Points, in no order, along strands that fork, close into loops and pass close to each other.
Two points are linked if the straight distance between their rows is under 70.7.
bubed: [-39   4 -23  36  38  23  27   7 -40 -43  14 -41  14  33 -12  36  32  27
 -10   4 -57   8]
kebu: [ 13  -2   7  15   4   3 -15 -15 113  31 -25  44  18 -25  74 -25  35 -40
  -7  -5  80  20]
Tasud: [  9  34 -21  16 -16   0  32 -12  68  10 -36  24   2 -13  27 -25  59   8
  -6 -23   0   5]
fisam: [  0  19   1   1 -17  -7  11   5   6   8 -11  -3 -21  -4  -5 -27   8   5
   8 -13   3 -12]
sudot: [ -4  30 -44  25   2 -10  35 -10 -22 -29 -12 -14  -1  14 -42   7  61  36
   6 -15 -73  -3]
buvep: [ 63   4  24 -19 -17 -44   3 -20  18  10   2  44 -11 -32 -11  -8 -14  -4
  57  -7  22 -32]
Big: [-23 -31  20 -28  25  25 -68  21 -41  31  25 -42  -7  18  -4  16 -76 -24
 -28  31  40  11]
loti: [  7  11  13   8 -48 -19  21 -17 109   1 -36  45   3 -30  63 -63  50 -44
 -12 -10  58  22]
Zedon: [-21  -3  -8  38  53  21   7   4 -50 -35  30 -40   5  32 -21  51   7  12
  12  17 -41  -5]
Bap: [ 33  -6  22 -26  -2 -19 -16  12 -65   6  30  12 -45 -16 -38  -7 -65  -4
  22  21  11 -46]
teto: [-14 -41  11 -18  49  32 -74  14 -40  27  38 -45  15  25  -7  54 -74 -24
 -17  34  31  13]
rabul: [-25  20 -23  21   3  17  23  12  -7  -3 -10 -22  -4  17  -5  -5  33  21
 -16 -13 -33   2]
lamum: [ 60 -27  36 -43   9 -35 -26   0 -46  13  35  51 -32 -40 -17   2 -76 -17
  36  30  44 -55]
Tife: [-64 -38  -4 -15  26  52 -47  23 -19 -10  27 -64  50  49   8  66 -43 -12
 -42  12 -12  49]
Zos: [ 12  29 -27  28   5   7  34 -11  55   9 -27  18  10  -2  20   0  62  13
   0 -19 -14   0]
rop: [-74  -6 -27  15   7  49  20  34 -28 -29   3 -51  25  40  13  11  17  29
 -57  -9 -54  42]
sez: [ 57 -35  40 -27  21 -31 -36  -6  10  29  23  53 -10 -38  15  -4 -46 -26
  44  26  81 -34]
Pir: [ 31  -2  12  11  37   0 -18   6 -61  -1  46  -8 -25   9 -41  33 -37   3
  29  26  -8 -39]
Bute: [ -6  25 -41  42  24  15  45 -10  20 -17 -19   1  18  11   0  22  73  30
  -3  -8 -58   4]
lubip: [-66 -31  14 -38  -6  47 -67  16  13  31  -2 -51  23  26  24  10 -44 -32
 -67   1  30  58]
gebe: [  7  44 -39   2 -50 -23  41 -22  49  -6 -45  19  -6 -11  -1 -42  69  25
  -8 -36 -40  14]
reteb: [-22  -6   3   7  11  32 -24   5  62  30 -18   1  14   5  51  -6  10 -20
 -33  -5  46  32]
sim: [ 28   8  -1  21  30  -7   3  -8 -59 -17  39 -11 -24  15 -53  37  -3  12
  40  16 -40 -37]
rufug: [ 18   7  24 -41 -82 -61  13 -12 -18 -18 -19  21 -31 -29 -27 -60 -27  -6
  22  -8   1 -12]
Simuf: [ 30  22 -16  25  16 -13  17 -13 -13  -7   8   4 -11   7 -39  27  29  19
  40  -5 -35 -24]
zepe: [ 35  13   4   7  -2 -13   5 -11  63  23 -14  34   0 -19  24  -9  26  -7
  30 -14  38 -16]
miber: [ 28  37 -39  34  16  -7  41 -26  37  -9 -21  20  13   5 -14  26  74  29
  23 -15 -49  -3]
biti: [  24    1   35  -44 -105  -84   23  -29   -3  -29  -31   32  -14  -36
  -21  -73  -23  -19   28  -15    0    3]
Vabov: [ -3   9  22 -27 -44 -26  -1  13 -30   1  -5  -5 -39 -15 -18 -50 -34  -5
   2   2  15 -18]
Mif: [ 12  18  -2 -18 -31 -32  -2   5 -80 -13  18 -11 -46  -4 -69 -23 -40  19
  15   1 -39 -35]
Verel: [-45  13  -3  -4 -20  15   2  26 -23   2 -10 -39 -24  16   0 -40  -4  10
 -39 -14  -8  15]
zufu: [  39  -20   52  -59 -103  -91   22  -32  -30  -34  -22   46   -9  -48
  -24  -62  -53  -32   31   -2    9   -7]
mor: [ 56 -14  39 -52 -24 -46 -10  -5 -59   0  26  49 -37 -42 -34 -10 -76 -10
  38  19  19 -56]
nup: [ 35 -18  49 -58 -79 -72  11 -14 -36 -20  -7  44 -25 -48 -23 -53 -61 -25
  29   8  20 -27]
fini: [-68  -5 -15   9   4  57   1  27   4  -6  -6 -40  27  33  32  10   9  13
 -64 -12 -27  49]
nuze: [  6  18  -1 -11 -29 -24   4   7 -56  -7   5 -13 -40  -3 -53 -28 -21  18
  14  -7 -26 -25]
pimuf: [ 20   5  11 -16  -6 -18 -10  13 -84  -6  35 -10 -45  -5 -57  -6 -56  10
  17  16 -18 -45]
Bigen: [-41 -20 -23  40  53  64  18   4  41 -26  -3 -10  68  31  50  65  37  15
 -30  14 -34  46]
mirus: [ 11  24  -5   8 -34 -12  28 -17  92   7 -37  37   0 -24  50 -45  55 -17
  -9 -20  29   9]
Zedab: [ -5  10 -14  29  27  32   8  -2  64  19 -21  12  23   5  46  12  41  -2
 -16 -10  18  13]
dup: [  5  -2  -3  22  23  21 -17 -13 106  36 -26  34  28 -13  71  -4  35 -25
 -14  -5  64  24]
beg: [ 29  16 -16  37  39   9  19 -11  38  11   0  16  13   5   7  38  43   9
  30  -4  -5 -16]
rura: [ 38 -13  40 -51 -43 -51  -3  -5 -43  -5  11  38 -36 -40 -24 -33 -69 -14
  31  13  27 -39]
migu: [-58 -25  15 -31  -6  40 -63  10  31  35 -10 -32  16  17  36  -5 -30 -37
 -62   3  51  57]
lig: [-27  18 -26  17  -1   3  19  13 -48 -18   3 -37 -15  21 -35  -6  20  28
 -10 -12 -49  -5]
fomet: [  8 -44  16 -16  57  19 -78   6 -24  43  38 -16  10   9   1  46 -67 -26
  -1  39  54   1]
lino: [-53   2 -19  17   8  55  12  20  28   3 -15 -21  28  24  41   1  27  12
 -59 -11 -21  44]
Deg: [-25  23 -27   4 -20  -9  15  10 -65 -23   2 -40 -28  13 -54 -25  13  32
  -8 -16 -60  -8]
vit: [ 11  11 -20  51  53  20  27 -11  21 -12   1   6  21  15   6  55  56  13
  24   4 -26  -7]
naru: [-44 -15   7 -10  -1  43 -42   6  53  32 -18 -15  19  10  50  -9  -3 -29
 -60  -4  47  53]
Vuse: [-52   6 -36  32  21  49  40  13   6 -25 -12 -19  34  22  27  16  56  33
 -46  -5 -61  34]
Nanud: [ -7 -26  12  -3  49  26 -49  18 -60  11  44 -44   1  24 -17  48 -63 -11
  -7  35  14  -2]
tafe: [-66  -8 -15  13  17  44   1  29 -42 -26  15 -62  21  44   3  21  -8  18
 -42  -1 -39  33]
damim: [-48  13 -33  28   5  54  36  13  31  -6 -24 -11  29  13  40  -9  58  26
 -58 -16 -43  38]
sose: [-27   9   2   2 -16  19   1  12  33  15 -21  -6  -9   3  32 -36  15  -8
 -31 -12  24  18]
notap: [ 28 -37  22 -13  52   8 -66   5 -12  43  32   8  -3  -6   5  28 -60 -23
  13  35  69 -10]
kovon: [ 37 -15  28 -26   7 -15 -26  10 -45  15  29  20 -35 -22 -21  -3 -66 -10
  26  25  36 -41]
Zel: [-40   6  -5   5   4  23  -3  29 -48  -2  10 -50 -14  27 -15 -10 -16  13
 -28  -3 -18   6]
lubo: [-42  12 -36  32  24  22  38   6 -34 -41   0 -34  13  26 -15  20  52  35
 -17  -7 -71  11]
Rodu: [-22  28 -25 -11 -48 -22  14   5 -54 -16 -13 -32 -37   6 -51 -49  11  29
 -12 -23 -48  -4]
falo: [-20  29 -28   7 -27  -6  27   6  -8  -9 -21 -17 -18   6 -17 -33  39  26
 -17 -25 -38   3]
vefo: [-11 -18  -8  39  67  43 -12  -1  17   4  11 -15  40  29  26  68  11  -3
   2  13   7  13]
gibu: [ 41 -36  26 -14  40 -10 -53   0   7  42  26  32  -7 -25  16  11 -47 -25
  31  31  82 -22]
Pav: [-27   5  -3   7   9  12  -5  23 -70  -8  22 -48 -25  23 -32   0 -29  12
 -11   4 -23 -11]
zuvoz: [-33 -27 -16  36  61  60  -5   1  36 -12   5 -12  65  35  44  79  21   2
 -17  13 -11  39]
dema: [ 42  21 -10  24  22  -5  18 -18  65  19 -12  34  12 -11  18  21  49   5
  38 -12  13 -18]
bitad: [ -3  18   2  -5 -21 -11   5  11 -33   1   1 -15 -32   0 -27 -26 -12  11
   6  -8  -8 -18]
girod: [-45  -6 -34  41  37  62  39   8  32 -25 -11  -9  55  23  44  36  54  29
 -42   3 -55  42]
taf: [ 60 -31  47 -38 -10 -48 -16 -14   6  12  15  61 -12 -50   7 -15 -45 -27
  50  16  68 -37]
kibi: [  9  -3  14  11 -21  -9  -1 -16 114  15 -27  46  11 -30  69 -47  39 -48
 -11  -4  81  22]
remo: [-34  32 -38   0 -43  -8  27   9 -30 -17 -23 -30 -24  10 -28 -49  41  34
 -32 -31 -56   8]
tifi: [ 82 -35  58 -50 -40 -78   7 -44  15  -5  -1  78   8 -62   9 -20 -40 -36
  64   3  48 -32]
Pid: [ -7  13   1   9  -5   9   0   7  31  18 -16   2  -7  -2  24 -22  12  -5
  -5 -10  27   3]
dul: [ 49  19  -4  13  12 -22   9 -16  -2   5  12  20 -12  -3 -32  23  14  14
  53  -7 -17 -32]
Zota: [ 67   8  15  -8   3 -35   0 -21   2  13  16  41 -14 -20 -24  15  -9   4
  60  -3  10 -42]
fumub: [-46 -32  16 -37  10  33 -68  26 -34  25  17 -61   9  27  -1  15 -73 -26
 -48  20  30  31]
gof: [ 41 -38  54 -35 -23 -51 -19  -3  15   8   5  55  -9 -50  21 -40 -44 -43
  33  25  85 -22]
mapa: [ 63 -51  67 -56 -49 -78   4 -25  -5 -12   1  76   5 -67   9 -37 -57 -52
  46  16  62 -33]
Zaz: [ 14  38 -41   8 -26 -31  26 -20 -10 -20 -21   0 -12   5 -50 -14  47  38
  12 -27 -63   0]
bogo: [ 75 -25  46 -47 -24 -60  -5 -29  -8   2  12  67 -13 -51 -10  -8 -51 -18
  60   3  38 -45]
vobiz: [ 53   5  23 -11 -13 -36   2 -18  44  17  -5  43  -6 -32  10 -16   0 -14
  47  -8  42 -25]
Robos: [ 10 -14  15   5  40  14 -28  17 -73   2  50 -30 -22  15 -32  33 -56  -2
   8  33   0 -29]
Tur: [ 15  42 -41   9 -34 -27  36 -18  16 -12 -33  11  -6  -1 -29 -20  60  36
   7 -33 -54   4]
Vami: [-64 -32  10 -36   3  48 -68  22 -11  24  12 -63  25  32   9  28 -57 -25
 -58   6  19  50]
sosi: [-43  10   7  -6 -28  19  -3  20   8  10 -18 -24 -21   8  21 -46   0  -7
 -42  -9  18  24]
rel: [-17   8 -29  48  46  32  34  -2  13 -21  -5  -8  30  22  13  44  57  20
  -2   1 -41  11]
ziz: [-48  17 -46  29   7  32  43  10 -11 -30 -15 -26  19  20   3  -4  67  38
 -41 -14 -72  23]
tupa: [-75 -24 -12   2  19  54 -15  30 -32 -29  22 -65  40  51  10  48 -23   8
 -47   6 -33  48]
reku: [ 18  14  16 -36 -60 -48   7  -4 -34  -9  -5  13 -39 -22 -37 -47 -35   3
  23  -6  -2 -23]
los: [ 46  39 -34  23  -4 -28  37 -31  50   0 -25  34   7  -4 -17  16  64  26
  35 -27 -39  -5]
Ped: [ 56  31 -17  19  -1 -25  30 -31  74  12 -22  44  13 -15   7  13  56  10
  45 -27  -4 -16]
radu: [ -5  20 -29  37  23  32  33  -2  55   8 -26  12  25   3  36  14  62  13
 -15 -11 -18  10]
Mufug: [  0  20 -26  37  27   2  26  -8 -23 -24   6 -15   1  19 -30  32  44  23
  20  -2 -50 -10]
fekom: [  3   7  -6  35  44   4   7  -4 -58 -30  35 -26 -11  24 -41  45   7  14
  28  17 -44 -24]
tuveg: [ 37 -44  62 -45 -52 -64  -3  -5  -4 -10   0  56  -9 -53   9 -53 -54 -51
  29  24  69 -22]
nuri: [  1   1  -3  18  25  22 -13  -3  74  33 -19  17  16  -3  51   1  28 -14
 -10  -6  48  15]
fup: [-63 -40   3 -33  18  49 -67  22 -16  12  24 -68  43  41   3  59 -58 -24
 -47  10   6  49]

A tip is a point with one link. Name the tips that can be reached along the links from each point below, in the order of the rows.
Bigen => vefo
mor => Pav
sudot => gebe

A piece is all that can be reached along the links. How many separate loops has the piece of each point below (a circle has one, a figure eight two, a Y none), and how many tips (points with one link)?
kovon => loops 1, tips 1
fekom => loops 3, tips 1
Simuf => loops 1, tips 1
Rodu => loops 1, tips 0
